Each row is a point on a landscape with many valleys, with its height.
From any point a ball rolls to the lowest of the 2 points nearest to it. It stops when none of these is lower. Distance is the straight distance between rows; heights are no part of it.
zogo: [134  77 154 172 113 158 113 100 137 103 169 131 171 108 123 163  93 163
 158 109  80 149 141 108  87]  (h 538)
Davog: [102 160  86 108 147 171 118 112 145 168 147 102  85 103  86 145 158 128
 112  95 144 110 115 142 124]  (h 731)
todu: [173 184 115  92 168 124 124 188  90 150  86 163  96 158 131 109 146  99
  84 183 169 105  74 137 157]  (h 822)
kub: [113 113 138  90  99 149 105 148 115  98 167 108 127 104 135 144 122  99
 104 159 132 117 107 162  97]  (h 498)
fave: [118 124 160 122 159 141 140  60  87 109 132  87 180 108 170 164 133 111
  94 104 121  85 107 120  77]  (h 522)
Kodi: [163 125  74 118 156 140 140 135 174 188 151 147  82 112 131 135 176 146
 139  93 145 124 153 145 114]  (h 898)
Vada: [122  98 160 113  96 122 132 121 174 107 151 136 112  95  82 150 119 176
 161 112 109 139 144 115 114]  (h 342)
nopiz: [ 98 149 108 132 130 172 167 136  95 154 126  97 138 132 148 149 106 113
 141 114 138 112 137 129 149]  (h 642)
Kaliz: [155 159 100 109 150  79 150 199  66 131 125 130 109 123 131 108 140 136
 141 196 159  93 122 144 144]  (h 851)
danat: [123 125 156 153 137 133 112 128 129  99 111  54 146 187 174 138  99 152
 163 157 149 109 136 136 143]  (h 708)
pozab: [149 103 107 126 104 130 101 116 204 173 169 169 110 149  95  78 166 176
 174  75 131 162 200 145 135]  (h 532)
sope: [202 130  81 109 120 141 152 161 146 130 138 120  90 125 139 151 163 125
 122 162 150 124 123 149 111]  (h 461)
fosu: [210 209  52 122 178  92 113 221 119 152 110 127  89 152 134  88 138 141
 145 177 161 110  87 126 190]  (h 885)
Siv: [182 163  45  95 155  53 151 194 156 172 140 126  91 122  99  54 169 135
 138 142 150 113 141 139 170]  (h 240)
pakug: [ 66 156  99 162 157 186 155  89  97 175 103 117 142 127 139 177 143 127
 123 112 157  97 107  97 127]  (h 675)
beg: [125 126  80 140 172 113 157  94 191 152 120  91 115  96 135 163 137 133
 131 113 123 115 112 105 135]  (h 524)
Muka: [226 125 127 126 104  91 120 175 137 101 138  90 146 169 107 101 105 111
 124 215 124 140  88 149 157]  (h 541)
niba: [131 116 104 148 111 153 153  61 161 168 135 106 155  95  72 119 146 162
 165  61 111 151 142 117 144]  (h 612)
Biz: [133 161 143 106 138 100 170 169 142 110  82  95 122 139 134 123  82 107
 135 137 104 117 101  95 180]  (h 910)
faz: [146 135 142 111 104 140 126 204 104 139 122  85 129 165 132  93  83  96
 130 171 122 141 124 152 161]  (h 304)
nini: [154 116 157 111  90 123 140 151 113  92 135 195 151 122 171 136 106  66
  88 150 118 143 114 139 126]  (h 426)
Dubi: [166 153  79 111 129 101 199 143 136 162  96 116  95 113 127 161 177 120
 111 128 158 116 132 116 110]  (h 371)
resor: [146  98 121 145  80 140 131 106 172  86 177 160 122 142 126 131 131 122
 121 115 105 157 159 141 125]  (h 292)
Pavi: [ 59 156 147 131 159 110 153  63  89 162  95 110 148 107 130 156 149  76
  76 101 149 103 104 115  95]  (h 453)
Fita: [210 173  98 115 164  91  88 214 112 135 136  95 109 148 134  98 116 141
 142 215 158 119  82 150 163]  (h 875)
vip: [145 106 179 111  77 106 150 167 135  67 138 112 150 136 140 161  86 119
 132 182 116 104 102 110 129]  (h 412)
tal: [107 158 147  85 138 135 128 138 146 118 144 174  81  81 103 159 127 119
 119 104 133 100 116 126 121]  (h 549)
Vef: [108 160 124 121 176 101 123 133  95  92 127 112 139 151 177 113 130 112
 107 159 150  78 106 153 129]  (h 614)
dadet: [172 115 140 133  81 100  99 175 155 121 141 110  82 182  90 124 119 159
 165 145 146 168 176 160 124]  (h 755)
miki: [138 139  73 152 148 120 153  76 167 139 138  81 120 127  99 115 162 169
 177  80 136 134 142 128 169]  (h 582)
kipi: [121 115 133 119 105 139 124 136 147 140 131 198 117 113 166 117 132  68
  94 114 118 149 137 145 130]  (h 492)
Vevu: [ 68  93 202 170  83 145  76  82 140  89 102 143 173 151  93 139  95 185
 145 112 103 171 140  72 104]  (h 290)
pud: [ 82  75 167 171  77 128  79  99 135 118 128 137 146 181  66 114 110 187
 154 121  84 188 180 122  79]  (h 241)
zili: [123 218 120 112 194 126 136 175  80 171  95 145  90 166 140 151 150  92
  82 143 181  83  95 129 121]  (h 786)
bovet: [109 120 147  86 112 165 137 118 135 142 122 136 117  69  95 155 148 129
 102  73 105 127 116  98  87]  (h 624)
fibo: [131 138  66  95 156  87 136 173 157 159 102  88  72 121 116  94 167 142
 139 137 142 118 134 125 158]  (h 159)
fof: [155 133 111 148 145 184 138 102 147 152 136 169 111 110 111 166 154 191
 173  73 135 137 159 119 126]  (h 892)
gep: [ 84 124 125 157 145 122 163  45  79 151 106 161 159  86 151 154 163 110
  99  89 141 136 135 108  76]  (h 414)
fak: [104 116 150 171 139 133  93  72 111 102 124  97 141 166 105  91 123 170
 156  88 104 157 160 125 141]  (h 676)
nidos: [132 132 117  88 130 120 153 213  86 108 108 104 112 134 125 125 124 150
 131 172 124 103 135 120 122]  (h 821)
das: [ 65 117 119 170 168 190 115  81  74 149 128 169 189  81 134 160 128 165
 134 120 116 115 117  96  86]  (h 451)
Zogar: [ 92 173 116 105 166 159 143  95 128 139 135 124 123 100  95 168 155 106
  82  66 119  92  93 108 100]  (h 687)
Dur: [ 74  82 127 166  87 186  71  58 165 131 132 151 158 108 107 119 126 150
 142 117 119 175 129 121 142]  (h 238)
nomuv: [186 179 122  98 149  97 163 186 154 143  84 159 101 138 120 105 104  99
 115 126 118 133 112 115 178]  (h 891)
kida: [121  87 140 205 152 135  80  68 103 153 106 112 181 125  90 106 110 189
 182 101 105 171 150 125 134]  (h 693)
Kes: [ 84  82 185 163  44 122  84 112 106  80 127 129 158 195 119 131 101 154
 126 149 112 173 158 131  64]  (h 280)
Geke: [113 110 168 117  78 131 154 156 167  82 126 151 130 124 112 148  86 146
 152 105  93 131 129  79 138]  (h 269)
zaf: [158 121 102 120  94 125 107 190 153 150 149  80  94 159 117  83  98 109
 152 159 135 151 132 170 178]  (h 252)
nuz: [107 114 189 143  89 116 128 129 132  54 148 137 165 170 131 130  77 113
 124 117  82 135 138  90 118]  (h 326)
mit: [147 115 139  68 119 105 129 151 167 135 122  97  83 102  79 119 149 153
 135 109 116 140 133 133 114]  (h 434)
dof: [ 89 110 113 153 141 125 141 147 114 158 117 133 104 104 142 124 128 178
 156 155 129 132 175 120 129]  (h 756)
vid: [100 123 144 118  71 194 122  97 125 152 118 166 138 105 164 156 113  87
 111  94 137 156 131 125 114]  (h 563)
benaf: [139  93 139 145 112 127  94 131 169 127 161 157 107 147  68 104 132 210
 178 100 116 170 195 141  99]  (h 469)
buri: [144 133 118 134 149 112 114 135 125  69 148 105  97 146 141 133 142 146
 136 150 130 106 125 154 143]  (h 586)
mik: [ 77 114 127 176 117 131 134  59  91  94 123 167 163 110 150 121 149 135
 128 110 130 150 159 112 114]  (h 372)
donun: [100 102 146 186 144 153  95  77 115  91 130  83 155 190 155 125 123 180
 155 139 132 124 144 128 123]  (h 692)
nazup: [ 70  81 120 161 157 132 112 101 107 147 108 116 153  83 103 104 119 188
 162 123  99 137 160 101 122]  (h 720)
Kap: [166 145 152  99 130 119 129 175 139 117  67 170 101 155 132 111 127 100
 104 164 145 141  96 131 181]  (h 863)
tinit: [120 161 124  94 154 100 140 160 112 156 145  96 134 104 142 145 100  59
 105 175 135  86  69 154 133]  (h 182)
remid: [162 125 159 103  87 108 164 123 126 133 137 115 129 108 123 120 108  64
 115  97 118 145 137 150 132]  (h 396)
pupep: [167 166 145  75 150 110 153 166 105 119 121 143  96  98 104 152 137  91
 101 127 133 101 103 143 107]  (h 490)
zati: [135  95 136 125 134  82 102 161  93  98 123 135 137 171 175  58 121  92
  88 198 125 134 135 154 132]  (h 578)
Sufez: [211 118 102 128  94 103 140 178 124 113 133 107 111 156 146 127 135 121
 133 195 146 131 127 169 144]  (h 517)
gedu: [131 173 117 127 172 123 137 139  82 151 104 167  87 155 171 126 150  89
  91 125 159 114 129 148 136]  (h 754)
dasik: [147 136 189 155  98 126 110 157 129  48 144 163 155 219 145 122  68 110
 116 157 104 139 129 139 122]  (h 360)
Zeveg: [ 97  73 150 182  91 182  69  53 158 152  97 160 205  54  64 125 116 161
 142  99 107 176 106 105 132]  (h 313)
Nad: [137 140  67  91 151 110 184 147 154 163  98  98  99 110  96 122 180 156
 122  99 122 118 143 101 115]  (h 275)
maged: [115 126 134 139 136 107 159  85 176 138 125 131 131  89 152 165 108  92
 124 103 116 115 103 111 148]  (h 495)
gog: [ 77 123 188 105 119 136 125  76 126 115  81 110 160 102 151 151 106 100
  90  85 113 120  94  78 120]  (h 390)
Metog: [113  89 162 106  92 133 112 148 121  69 166  79 145 130 116 147 120 143
 129 156  99 115 125 131  88]  (h 455)
tar: [157 147 123 125 168 176 112 101 146 202 126 128 105  86  78 145 149 199
 181  51 144 141 149 121 114]  (h 923)
lok: [136 121 165 136 153 107 108 115 153 112 137 138  93 129 103 131 122 183
 182 105 129 144 169 134 132]  (h 409)
Taver: [112 130 122 116 124 116 168 154 100 105 127 106 119 111 114 129 120 172
 171 135 109 115 167 102 121]  (h 785)
zupoz: [ 92  86 144 163 133 184 107 103 107 109 138 167 181  99 159 159 107 161
 138 116  98 140 130  86  78]  (h 497)
balet: [139 187 113  95 155  99 157 179 105 170 109 123 147 135 123 118 105  47
  73 199 143  80  36 132 154]  (h 222)
Kug: [101 149 109 156 188 154 116  92 114 222 113 158 139  63  68 142 138 186
 166  74 130 126 139 111 123]  (h 951)
vizu: [179 182  76  85 135  77 178 181 124 144 109 105 125 106  91 119 152  96
 105 191 139 109  63 127 155]  (h 268)
meti: [186 177  94 135 176  81 111 193  68 163 150 116  95 129 166 119 129 108
 131 187 180  93  98 169 149]  (h 865)
turak: [ 93 126 156 113 158 142  80 120 108  78 143 137 138 154 175  99 125 121
 104 144 127 105 129 151 109]  (h 629)
Zezar: [151 127  93 132 130 109 146 119 178 108 146  78 103 130 118 130 133 138
 153 123 118 125 125 130 163]  (h 556)
Lem: [163 124  65 102 156 133 147 130 176 200 125 138 105 128 105  83 195 181
 161  62 143 141 185 125 116]  (h 945)
vozo: [178 107 147 138 115  52 109 151 128  76 142 116 129 173 120  84 118 106
 114 180 113 154 125 167 136]  (h 557)
Kag: [ 89 100 137 175 139 188  86  46 109 164 103 158 206  56 123 144 121 135
 128  91 116 145  98  92 106]  (h 392)
tef: [ 88 121 159 127  91 152 154 126 110 132 104 136 142 107 165 175  99 116
 133 132 139 117 126 105 133]  (h 611)
limag: [145 141 143  93 150 115 159 125 105  96 128 121 135 117 158 162 133  84
  83 114 113  87  94 126  96]  (h 537)
fefa: [130 112 152 112  71 122 146 145 107 127 110 102 145 150 145  98  96  78
 103 140 127 152 138 142 147]  (h 353)
sov: [ 82 128  89 131 151 201  96 110 125 138 175 120 119 116 133 145 152 124
 112 114 119 107 111 138 122]  (h 773)
mis: [123 150  89 132 136 102 152 145 112 166 153 101 106 122 147 113 123  75
 123 146 150 107 112 168 182]  (h 135)
Lifug: [ 49  70 148 162  61 157  83  84 155  86 130 147 164 143 147 122 122 134
 113 143 120 171 136 107 115]  (h 291)
fusof: [114 108 165 123 143 143 111  98 164  87 105 142 125 126 148 141 119 117
 113 104 103 138 120 102 132]  (h 449)
vuta: [108 118  93 134 110 108 111 136 129 151 162 124  98 132 133  79 136 102
 135 144 150 136 147 163 176]  (h 188)
fir: [143 130 105 121 118 155 148 103 186 182 174 137 147 122  80  96 141 151
 176  51 127 145 174 137 151]  (h 590)
giz: [103 107  92 147 134 194  92  81 127 194 165 153 127  86 123 145 156 140
 133 107 155 141 140 149 115]  (h 816)
zer: [109 166  85 179 184 141 159  85 100 178 126 135 116 139 155 153 149 116
 119  89 150 113 135 116 129]  (h 703)
rimi: [199 164 138 103 134 109 156 152 124 122 162 132 105 115 124 136 103 104
 145 109 121 128 127 157 133]  (h 441)
pok: [113  97 195 108  64 112 122 152 132  57 116 165 165 137 181 141  94  90
  94 186 136 120  98 115 118]  (h 373)
leve: [130 104 165 132 140 106 101 150 129  63 109 111 157 200 174 100 117 127
  99 192 122 108 126 141 115]  (h 602)
bom: [173 107 118  97 133 137 116 181 123  92 173 139 123 128 139 131 113  97
 103 175 104 113 102 152  99]  (h 547)
san: [112 162 111 166 181 118 130  90  64 125 148 156 122 143 180 121 149 108
 124  94 148 105 151 149 134]  (h 726)
komu: [ 71 142 159 100 167 129 113  88  71 141 120 124 162 101 174 139 147  88
  66 126 147  97 113 134  51]  (h 488)
gutun: [105 124 117 134 119 168 135  84 113 157 120  96 140 113 117 124 135 132
 142  85 115 144 153 124 140]  (h 644)
defu: [136 119 120 142 152 141 111  97 160 162 150 176  96  85 142 158 152 131
 134  95 139 140 145 142 107]  (h 856)
pufu: [154 135 168 141  99 104 112 143 113 107 111  82 101 196 126 132 109 152
 169 131 148 149 166 145 159]  (h 729)
Sanod: [ 75  61 163 131  76 128  93 131 160  86 137 149 150 125 172 146 111 112
 102 169 119 125 111 111 109]  (h 333)
fud: [ 62  86 204 132 102 150  98  78 133  88  72 124 181 139 149 148 118 156
 119 119 120 125 111  69 116]  (h 340)
Potuk: [167 189  70  80 138  64 157 176 123 170 134 133  87 113  70  87 174 106
 116 156 158 102  97 152 164]  (h 285)
tiza: [113 117 119 146  97 129 141 106 112  80 136 174 126 160 151 111 151 128
 116 132 136 150 159 137 132]  (h 339)
Mes: [176  90 115 142  90  94 145 122 196 132 147 129 119 163 123 102 141 118
 131 106 106 172 174 147 131]  (h 350)
pefu: [168 158 153 122 114 112 175 150 119  72 113 138 153 164 146 127  85  80
 112 131 101 114 113 105 158]  (h 924)

Where does a ball stop that starts at each point below?
rimi | mis
turak | fibo
fave | resor
niba | Geke
zili | Dur
kub | Dur
beg | pud
vid | Dur
Fita | fak
fosu | fak
